Each row is a point on a landscape with many valleys, with its height.
From any point a ball rolls to the lowest of the 3 points nearest to it. It stops when none of these is lower. Distance is the straight distance between rows; heights are no part of it.
j520: [  5 -40  17   3 -19  36  20  36 -24 -21]  height 5.23
j994: [-14 -42  44  34 -13  19   1  25  19 -72]  height 2.50
j211: [-42  91  -7  -7   9 -11  10 -33  37  50]  height 1.68
j240: [ 19 -41  32  21  -5  15  -2  33 -19 -49]  height 3.92
j896: [ -6 -45  21  34  18  -7 -44  26  25 -86]  height 2.32
j875: [ -6 -31 -16  23  28 -18 -71   3  46 -63]  height 1.52
j887: [-11 -20  -1  13  19  10 -30  12  21 -43]  height 1.11
j684: [ 41 -59  28  23   4 -32 -32  24 -15 -84]  height 2.75
j922: [-20 -19  10 -21 -36  51  22  26 -19  29]  height 4.38
j562: [-39  99  29 -29 -10   4  38 -46  16  66]  height 2.90
j669: [ 16 100  11   9  12 -19  24 -71   2  68]  height 7.48
j543: [ 29  32 -15 -19  -1 -19  48 -12 -46  62]  height 4.90
j978: [  9  -3 -26  -3  23 -11  -6  15  -3  -5]  height 1.09
j658: [ 27  -7 -26  -9   0  -3  23  12 -42  23]  height 6.58
j675: [ 72  56  -4  25   4 -41  31 -56 -50  65]  height 0.22
j353: [  25  -61   34   38   12  -44  -55    1    5 -112]  height 2.83
j668: [ -6  82  24 -25 -14  -5  63 -39 -10  81]  height 5.85
j527: [-58  -2  11  23   4  34 -41  17  64 -50]  height 2.06
j927: [ 29   1 -16 -13 -24  11  59   8 -69  58]  height 2.51
j816: [ 11 -26   6 -31 -35  47  52  27 -47  30]  height 5.10
j465: [-73 -37  65  44 -26  32   0  16  65 -95]  height 2.35
j156: [ 41 -58  33   5 -24  13  20  43 -58 -39]  height 8.83
j64: [ 20  30 -26   1  13 -18  15 -14 -21  26]  height 3.53
j83: [-54  45 -23   0  15 -16 -36 -27  61   5]  height 1.64
j262: [ 49 -17 -27  16  22 -39   1  -2 -38   1]  height 1.57
j643: [  3  34 -19   3   3 -14  31 -15 -14  46]  height 5.03
j516: [ 21 -30  -1  13  17  -4 -32  21  -1 -37]  height 1.32
j266: [-49   6   5   6  -4  45 -25  24  44 -27]  height 1.56
j843: [-45   5 -21   5  37 -10 -80 -18  78 -47]  height 1.62
j8: [ 29 -49 -23  12  23 -44 -51 -11   4 -38]  height 1.54
j774: [  9  35  -3 -37 -29   9  67  -2 -40  88]  height 0.23
j860: [ 56 -41  -2   6   9 -12 -24  12 -29 -43]  height 2.09
j426: [ 66 -32  -7 -20 -20  10  61  30 -82  45]  height 0.54
j955: [ 33 -47  13 -19 -23  36  36  26 -51   0]  height 7.32
j707: [ 18  48 -17  23  28 -54 -17 -54  16  32]  height 0.97
j503: [-27 -40  36  39   7   8 -41  13  52 -85]  height 2.30
j757: [-33  36 -16 -12   3   1  17  -4  10  57]  height 2.73
j308: [ 13 -24 -21  14  25 -22 -52   8  27 -42]  height 1.51
j735: [-24  60  14 -56 -29  12  61 -19 -20  80]  height 5.52
j664: [-14  61  -7   0  27 -35 -14 -57  31  31]  height 1.10
j133: [ 24 -51 -10  15  22 -50 -90  -7  36 -62]  height 1.53
j366: [-19  17 -29  -6  24  -1 -28 -10  15   3]  height 0.21
j767: [ 27  -5 -38   9  28 -37 -39 -13  15 -23]  height 1.55
j44: [-42 -34  38  22 -25  46   2  27  29 -38]  height 2.86
j913: [-55  -5  16 -45 -49  63  30  18   3  53]  height 4.29
j840: [  4  -4  -6  -3  -6  21   3  19 -14 -12]  height 3.14
j108: [ 46  18 -30   7  23 -55   3 -39 -10  37]  height 0.63
j650: [-53  30  11 -64 -40  47  47 -13  -5  79]  height 4.21
j336: [-13  19   1 -43 -41  22  67   3 -44  88]  height 5.84
j691: [-27 -10  -6  10   3  27 -22  27  28 -41]  height 0.80
j574: [-26  28 -22 -32 -23  27  39   4 -11  54]  height 3.61
j291: [ 53 -49 -32   5  44 -71 -63 -12  12 -34]  height 1.71
j957: [-37  -1   0  -5 -12  47   4  21  20  -7]  height 1.59

Where does a ball stop that starts at each point below?
j913 -> j108
j664 -> j108
j516 -> j691
j650 -> j108
j465 -> j691
j643 -> j108
j896 -> j691
j994 -> j691

Call two points neighbours if one is among the 3 nearest of the other. Go from one point of each pair to the other, from neighbour to neighbour, staying as low as possible. Name the highest point that can't be avoided.
j675 and j366 -> j262
j675 and j426 -> j543
j691 and j366 -> j516
